Each scene shows the same named points in several views. A view is turned or mirrored, and shifted as a whole, has a little noise and may leave points out.

Scene 1
View 1
J_479:  2.965 -0.727  1.464 -0.489 -0.539  0.081 -0.631  0.881 -1.134 -0.143  1.754 -3.251  1.929 -0.477  0.484  0.049 -1.436 -1.291  0.179 -1.218 -0.471 -2.162 -1.132  1.736 -2.068  0.501 -1.547  2.343
J_446:  3.765 -0.184  1.059 -2.987 -0.328  3.216 -0.132  5.208 -1.556 -1.693  4.112 -3.655  3.833 -0.994  0.472  0.774 -1.864 -2.299  0.259  0.395  0.293  0.642  1.168  5.325 -2.803  2.727  1.208  1.978
J_895:  3.466 -0.426  1.040 -1.627 -0.410  0.886 -0.099  2.342 -1.203 -0.401  2.584 -2.834  2.285 -0.829  0.397  0.079 -1.020 -1.061 -0.010 -1.100 -0.521 -0.707 -0.340  3.034 -1.730  1.465 -0.594  1.866
J_952:  1.582 -1.271  0.264  1.306  0.135 -0.409 -0.166  0.581 -1.083  2.824  1.307 -0.539 -2.526 -0.637  0.042  1.011 -0.204 -0.122  1.079 -2.461 -0.171 -0.238 -1.141 -0.225 -0.936 -0.336 -0.959  1.937
J_950:  2.422 -1.303  1.412  0.264 -0.393  0.687 -0.788  0.950 -1.408  0.112  1.922 -3.335  1.488 -0.205  0.469  0.953 -2.053 -2.322  0.651 -0.559  0.324 -2.110 -0.896  1.482 -2.879 -0.048 -1.300  2.924
J_597:  1.476 -1.037 -0.770  0.256  0.429  1.269  0.224  3.298 -1.350  3.114  2.484  0.609 -3.460 -1.129 -0.297  1.839  0.313  0.022  1.484 -2.020  0.390  2.507  0.405  1.249 -0.602  1.009  1.223  1.324
J_509:  1.881 -0.913 -0.203  0.128  0.141  0.848  0.091  2.610 -1.265  2.323  2.285 -0.325 -2.219 -1.002 -0.139  1.370 -0.024 -0.203  1.242 -1.922  0.066  1.357 -0.090  1.349 -0.761  0.870  0.536  1.547
J_930:  2.045 -0.979  0.396  0.153  0.006  0.488 -0.179  1.721 -1.196  1.552  1.947 -1.351 -0.864 -0.732  0.036  1.019 -0.677 -0.799  0.840 -1.681 -0.126 -0.033 -0.544  1.207 -1.410  0.523 -0.472  1.953
J_620:  2.401 -0.520  0.270 -0.213 -0.119 -1.040  0.223  0.422 -0.813  2.019  1.238 -0.311 -1.528 -0.984  0.015 -0.234  0.644  1.000  0.493 -3.249 -1.253 -0.306 -1.241  0.494  0.302  0.624 -1.246  1.178
J_62:  1.725 -1.186 -0.014  0.178  0.189  1.788 -0.124  3.412 -1.614  2.016  2.777 -0.775 -1.830 -0.936  0.003  1.854 -0.738 -1.088  1.375 -1.091  0.729  1.619  0.370  1.867 -1.671  0.945  1.057  1.906
J_281:  2.662 -0.782  0.852 -0.932 -0.172  1.886 -0.307  3.294 -1.530  0.178  3.012 -2.519  1.138 -0.899  0.326  1.223 -1.420 -1.806  0.742 -0.397  0.425  0.184  0.222  2.909 -2.356  1.355  0.416  2.220
J_216:  2.183 -1.362  1.153  0.584 -0.316  0.671 -0.747  0.880 -1.453  0.646  1.871 -2.831  0.534 -0.280  0.461  1.125 -1.907 -2.054  0.738 -0.819  0.268 -1.756 -0.959  1.088 -2.666 -0.196 -1.308  2.848
J_905:  0.533 -1.981 -0.076  2.452  0.376  0.943 -0.588  1.394 -1.661  3.483  1.726 -0.451 -3.776 -0.462  0.034  2.670 -1.125 -1.610  2.054 -1.263  1.164  0.422 -0.607 -0.361 -2.050 -0.942  0.002  2.795
J_455:  3.111 -0.138  0.868 -0.825 -0.545 -2.221  0.082 -0.809 -0.446  1.285  0.621 -1.114  0.064 -0.938  0.088 -1.506  0.662  1.567 -0.319 -3.758 -2.053 -1.976 -2.006  0.437  0.582  0.643 -2.386  0.985
View 2
J_950: -0.670 -1.531 -0.528  0.056  1.332 -1.428  0.004  0.788 -0.909  1.722 -2.645 -2.351  1.562  1.492  0.612 -0.723 -2.859  0.092 -0.882 -1.103 -3.186  0.834 -1.653  0.256  2.628 -0.084 -0.513  0.668
J_895: -1.645 -1.337 -0.054 -0.529  1.387 -0.998  0.636  0.422 -0.718  1.026 -2.632 -3.359 -0.369  0.168  1.179 -0.797 -1.280 -0.609 -0.056 -2.036 -1.917  1.143 -1.271 -1.854  1.563  1.229 -1.092 -0.007
J_446: -0.997 -1.579 -2.214 -1.294  2.036 -2.104  1.830  0.241  0.919  0.279 -3.016 -5.999 -2.147 -0.789  1.203 -2.834  1.312  0.281 -0.705 -4.110 -2.153  3.032 -1.576 -3.616  0.849  1.673  1.296 -1.475
J_905:  1.672  0.447  0.943  0.921 -0.027  1.758  0.667 -1.848  1.888  1.906 -0.447 -0.754  1.401  1.738 -1.160 -2.075 -0.886  1.268 -0.184  0.955 -1.808 -1.990 -2.401  2.847  0.437 -1.602 -2.413 -1.503
J_281: -0.395 -0.994 -0.732 -0.389  1.206 -0.711  1.011 -0.240  0.637  1.064 -2.063 -3.573 -0.450  0.406  0.583 -1.951 -0.324  0.348 -0.414 -2.033 -2.066  1.019 -1.662 -1.124  1.093  0.579 -0.571 -0.903
J_597:  0.359  0.696  1.679  0.223 -0.132  2.574  1.256 -2.381  2.140  1.260 -0.254 -1.980 -1.100 -0.062 -0.269 -2.067  1.323  0.199  0.876 -0.395 -0.032 -1.835 -1.902  0.350 -0.810 -0.017 -3.181 -2.063
J_216:  0.155 -1.144 -0.651  0.269  1.079 -0.904  0.351  0.279 -0.074  1.728 -2.166 -2.241  1.477  1.535  0.157 -1.308 -2.274  0.663 -0.963 -0.768 -3.249  0.479 -1.886  0.862  2.056 -0.482 -0.544  0.005
J_930: -0.496 -0.393  0.909  0.195  0.497  0.714  0.435 -0.761  0.280  1.542 -1.460 -1.843  0.277  0.748  0.193 -0.965 -1.048 -0.038  0.171 -0.498 -1.382 -0.727 -1.653  0.290  1.003  0.039 -2.308 -0.472
J_62:  0.414 -0.057  0.462  0.126  0.347  1.089  1.382 -1.555  1.754  1.339 -0.988 -2.711 -0.647  0.211 -0.212 -2.286  0.715  0.608  0.201 -0.912 -1.053 -0.641 -1.985  0.111  0.005 -0.116 -1.815 -1.761
J_620: -1.655 -0.143  2.895  0.339  0.113  1.837 -0.244 -0.838 -0.733  1.575 -1.157 -0.774  0.227  0.521  0.763  0.339 -1.810 -1.197  1.172  0.046 -0.235 -1.764 -1.315  0.073  0.937  0.613 -4.258  0.434
J_479: -1.337 -1.457  0.227 -0.096  1.306 -1.133 -0.114  0.790 -1.364  1.492 -2.652 -2.374  1.115  1.124  1.026 -0.286 -2.705 -0.442 -0.283 -1.177 -2.572  0.716 -1.388 -0.426  2.325  0.466 -1.346  0.827
J_509: -0.222  0.155  1.566  0.172  0.157  1.680  0.867 -1.565  1.198  1.314 -0.865 -1.897 -0.509  0.200 -0.041 -1.413  0.166 -0.014  0.635 -0.415 -0.493 -1.289 -1.703  0.091 -0.024  0.115 -2.933 -1.245
J_952: -0.235 -0.048  2.036  0.587  0.015  1.666  0.069 -1.186  0.314  1.858 -0.930 -0.611  1.054  1.142 -0.123 -0.537 -1.662 -0.178  0.542  0.568 -1.079 -1.977 -1.729  1.613  0.923 -0.452 -3.497 -0.186
J_455: -3.084 -0.666  3.606  0.194  0.340  1.158 -1.193  0.089 -2.682  1.612 -1.940 -0.134  1.078  0.661  1.499  1.786 -3.589 -2.102  1.470  0.150 -0.224 -1.633 -0.744 -0.366  2.124  1.305 -4.916  1.789
View 3
J_597:  0.298  0.036 -3.197  1.645  0.656  0.230  3.126 -3.902  0.120 -1.886  2.539 -1.669 -0.240  3.213 -1.078 -0.700 -0.341 -1.558 -0.581  0.455  0.418 -1.590  1.184  0.056  1.420  2.200  0.918  0.632
J_446: -2.248 -5.244 -1.743  0.583 -0.784  0.680  2.801 -0.269 -3.002  0.799 -1.731 -3.813  0.331 -0.780  1.733 -2.410  0.645 -0.898 -1.527 -1.689 -0.423  0.619  0.872 -2.465 -2.168 -1.410  0.958  3.341
J_950: -0.867  0.148  0.593  1.441  0.965  2.092  0.119 -0.609 -0.856 -0.177 -1.253 -0.902 -0.816 -1.025  1.389 -2.872 -0.707  2.025 -0.244 -1.468 -0.905  0.555  2.266 -2.076 -1.460 -0.354 -0.946 -0.202
J_895: -0.971 -2.173 -0.675  1.084 -0.282  1.326  0.919 -0.659 -1.338 -0.236 -1.158 -1.809  0.530 -0.429  0.500 -1.539  0.409  0.701 -0.617 -0.514 -0.849  0.575  0.629 -1.109 -1.918 -0.158 -0.440  0.816
J_905:  0.494  2.759 -1.539  2.194  2.489  1.414  2.161 -3.677  0.564 -1.814  2.532 -0.665 -1.841  2.324  0.175 -2.367 -1.741  0.154 -0.098 -0.967  0.421 -1.592  3.110 -1.189  1.972  1.983  0.189 -0.647
J_62: -0.252 -0.502 -2.434  1.422  0.873  0.748  2.916 -3.069 -0.659 -1.134  1.511 -2.088 -0.630  2.050  0.073 -1.718 -0.639 -0.925 -0.859 -0.622  0.250 -1.107  1.694 -1.007  0.734  1.202  0.774  1.100
J_216: -0.672  0.546  0.109  1.566  1.402  1.941  0.810 -1.351 -0.706 -0.383 -0.351 -1.011 -1.214 -0.295  1.365 -2.962 -1.067  1.417 -0.351 -1.713 -0.525  0.072  2.628 -2.177 -0.615 -0.040 -0.570 -0.132
J_281: -1.105 -1.987 -1.288  1.172  0.335  1.065  2.110 -1.453 -1.562 -0.274 -0.372 -2.367 -0.338  0.181  0.933 -2.193 -0.311 -0.039 -0.973 -1.156 -0.320 -0.004  1.628 -1.889 -0.868 -0.104  0.385  1.561
J_455:  0.784  0.693  0.100  1.586 -0.555  1.855 -1.530 -1.139  0.934 -1.713 -0.515  0.662  1.105  0.449 -1.788  0.454  0.827  2.027  0.743  2.036 -1.460  0.385 -0.660  1.452 -1.797  1.665 -2.172 -2.322
J_509:  0.206 -0.062 -2.198  1.540  0.584  0.783  2.178 -3.046 -0.004 -1.572  1.660 -1.531 -0.219  2.247 -0.726 -0.912 -0.241 -0.664 -0.347  0.236 -0.071 -1.035  1.080 -0.128  0.549  1.740  0.351  0.215
J_479: -0.657 -0.463  0.335  1.374  0.286  1.944 -0.194 -0.645 -0.755 -0.439 -1.336 -0.799 -0.118 -0.759  0.647 -2.000 -0.167  1.811 -0.052 -0.576 -1.074  0.646  1.344 -1.245 -1.659 -0.089 -1.276 -0.279
J_930: -0.047  0.266 -1.167  1.571  0.774  1.330  1.304 -2.308 -0.132 -1.183  0.754 -0.940 -0.380  1.003 -0.131 -1.423 -0.468  0.404 -0.271 -0.178 -0.285 -0.455  1.532 -0.638 -0.117  1.141 -0.335 -0.161
J_952:  0.721  2.601 -0.762  1.998  1.453  1.644  0.681 -2.969  0.924 -1.778  1.539  0.003 -0.841  1.712 -0.625 -1.435 -0.872  1.059  0.325  0.308 -0.275 -0.949  1.878 -0.034  0.697  1.949 -0.764 -1.453
View 4
J_895: -1.168  0.842  2.173  2.388  0.076  2.393 -0.019  0.797  0.352 -0.781  0.964 -2.821  0.607  0.995 -0.070  1.407  1.050  0.927 -1.490 -0.433 -1.285  0.144 -0.314 -1.941  0.178  2.118 -0.231 -1.247
J_950: -1.006  0.503  1.046  2.736  1.208  2.636 -0.522  0.950 -0.293 -2.392  0.224 -1.300  0.820  2.000 -1.049  2.690  0.031  0.071 -1.545 -0.709 -0.460  0.489 -1.736 -1.710  2.209  0.589  0.994 -1.205
J_597: -0.578 -1.123 -0.686  3.771 -2.030  2.092 -1.023  0.117 -0.825 -0.627  1.078 -4.679 -0.447 -0.160  2.189 -1.086  0.734  2.469 -1.048  3.491  1.126  0.812  1.175 -0.441 -1.771 -1.633  0.567  2.238
J_479: -1.149  0.319  1.660  2.365  1.219  2.678 -0.472  0.763 -0.248 -1.527  0.522 -2.143  0.466  1.285 -0.482  2.468  0.068  0.263 -1.610 -0.576 -0.653  0.087 -1.710 -1.322  1.320  1.256  1.122 -1.255
J_446: -0.826  2.571  2.369  3.172 -2.012  2.348  0.630  1.406  1.351 -1.113  1.338 -2.458  2.010  1.947 -0.722  0.610  2.771  1.620 -0.780 -1.058 -2.215  0.655  2.394 -4.228  0.111  3.242 -3.402 -1.895
J_930: -0.949 -0.505  0.345  3.017 -0.063  2.283 -0.830  0.325 -0.709 -1.223  0.637 -3.156 -0.151  0.652  0.750  0.817  0.209  1.151 -1.372  1.399  0.297  0.549 -0.670 -0.744  0.021 -0.457  1.213  0.461
J_216: -0.734  0.201  0.157  3.394  0.460  2.622 -0.717  0.896 -0.511 -2.739  0.078 -1.365  0.831  2.166 -0.763  2.068  0.109  0.481 -1.358  0.154  0.157  0.714 -1.153 -1.893  2.054 -0.408  0.926 -0.373
J_620: -1.335 -1.473  1.141  2.104  0.971  2.304 -0.895 -0.170 -1.068  0.113  1.080 -4.300 -1.299 -0.734  1.786  0.883 -0.542  1.120 -1.819  1.851  0.372 -0.020 -2.139  0.832 -1.221  0.036  2.855  0.682
J_62: -0.617 -0.324 -0.381  3.829 -1.812  2.285 -0.710  0.524 -0.403 -1.346  0.759 -3.545  0.369  0.879  1.193 -0.260  0.965  1.964 -0.894  2.234  0.723  0.901  1.165 -1.515 -0.580 -1.058 -0.064  1.274
J_952: -0.938 -1.629 -0.286  3.084  0.424  2.316 -1.214  0.068 -1.251 -1.262  0.588 -3.329 -0.743  0.163  1.231  0.952 -0.711  1.081 -1.534  2.365  1.189  0.405 -1.706  0.359 -0.144 -1.624  2.728  1.379
J_509: -0.931 -0.957  0.265  3.074 -0.807  2.184 -0.793  0.160 -0.846 -0.613  0.971 -4.074 -0.466 -0.090  1.686  0.047  0.279  1.672 -1.303  2.446  0.527  0.539 -0.262 -0.290 -1.124 -0.721  1.272  1.252
J_281: -0.769  0.792  0.840  3.293 -1.060  2.409 -0.227  0.915  0.249 -1.624  0.769 -2.636  1.077  1.531 -0.057  0.829  1.377  1.330 -1.179  0.332 -0.587  0.695  0.930 -2.520  0.465  0.829 -0.906 -0.460
J_455: -1.698 -1.331  2.487  1.130  2.646  2.426 -0.656 -0.114 -1.046  0.750  1.234 -4.139 -1.431 -1.149  1.349  1.946 -1.035  0.368 -2.296  0.664 -0.435 -0.473 -3.738  1.233 -1.050  1.438  3.619 -0.572
J_905: -0.444 -1.930 -2.306  4.228 -0.679  2.353 -1.765  0.263 -1.526 -2.509 -0.087 -2.881 -0.390  1.007  1.187  0.305 -0.569  1.509 -1.201  3.350  2.365  1.009 -0.603  0.000  0.728 -3.697  2.411  2.577
View 5
J_930:  1.042 -1.489 -0.062  1.099  1.510 -0.515 -0.052  1.469  0.053 -0.815  1.216  0.893  1.363  0.111  0.989 -0.425 -1.127 -0.525  0.718  1.284 -1.711 -2.515  1.330 -0.693  0.678 -0.408 -1.954  1.584
J_216:  1.397 -0.776  0.087  0.015  2.801 -1.953 -0.148  1.846 -0.306 -1.194  0.763  1.057  1.795  0.756  0.547 -1.086 -1.445  0.094  0.843  0.780 -0.513 -2.637 -0.056 -1.305  3.355 -1.961 -1.934  0.262
J_905:  1.306 -1.255  0.753 -0.083 -0.396  0.100 -0.936  2.825  3.611 -1.259  0.759 -0.196  0.116  0.790  0.828  1.018 -2.381 -1.203 -0.032  1.063 -1.893 -1.262  1.081 -0.641  0.836 -1.210 -0.754  0.546
J_479:  1.410 -1.146 -0.332  0.814  3.107 -2.156 -0.024  1.099 -1.339 -1.425  0.558  1.471  2.935  0.621  0.236 -1.393 -0.937  0.428  1.054  1.827 -1.239 -3.497  0.642 -1.142  2.932 -0.618 -3.205  1.072
J_895:  0.649 -1.249 -0.678  1.649  3.645 -1.471  0.631  0.382 -3.369 -0.395  1.988  1.915  2.156 -0.352  0.939 -2.122 -0.164  0.258  1.363  0.647 -0.775 -3.245  0.725 -1.045  1.431 -0.964 -2.361  1.718
J_281:  0.554 -1.011 -0.310  0.999  2.910 -1.021  0.407  1.204 -1.919 -0.195  2.031  1.366  1.053 -0.224  1.108 -1.482 -0.829 -0.233  1.087 -0.100 -0.419 -2.420  0.346 -1.016  1.535 -1.944 -1.252  1.135
J_952:  1.447 -1.839  0.073  0.890  0.196 -0.221 -0.643  1.788  1.993 -1.401  0.490  0.402  1.671  0.685  0.548  0.387 -1.514 -0.812  0.260  2.349 -2.842 -2.419  1.889 -0.514  0.409  0.582 -2.468  1.706
J_446: -0.270 -0.612 -0.718  1.927  5.132 -1.068  1.430  0.174 -5.884  1.048  3.703  2.494  0.459 -1.358  1.773 -3.118  0.190  0.209  1.707 -2.077  1.275 -2.538 -0.351 -1.355  1.167 -3.301 -0.293  1.400
J_62:  0.345 -1.337  0.237  1.165  0.949  0.574  0.066  1.616  0.188  0.006  2.262  0.603 -0.192 -0.313  1.526 -0.368 -1.228 -1.078  0.490 -0.222 -1.062 -1.501  1.270 -0.608 -0.586 -1.440 -0.323  1.558
J_620:  1.287 -2.229 -0.473  1.823  0.854 -0.231 -0.385  0.758  0.269 -1.425  0.710  0.832  2.501  0.221  0.688 -0.306 -0.739 -0.619  0.557  2.935 -3.415 -3.113  2.633 -0.377 -0.498  1.870 -3.508  2.625

In a view up to two points have been moved. Name them for each view, in the order of its rows, or write none.
view 1: J_950, J_216
view 2: J_446, J_455
view 3: J_952
view 4: J_509, J_905
view 5: J_479, J_281
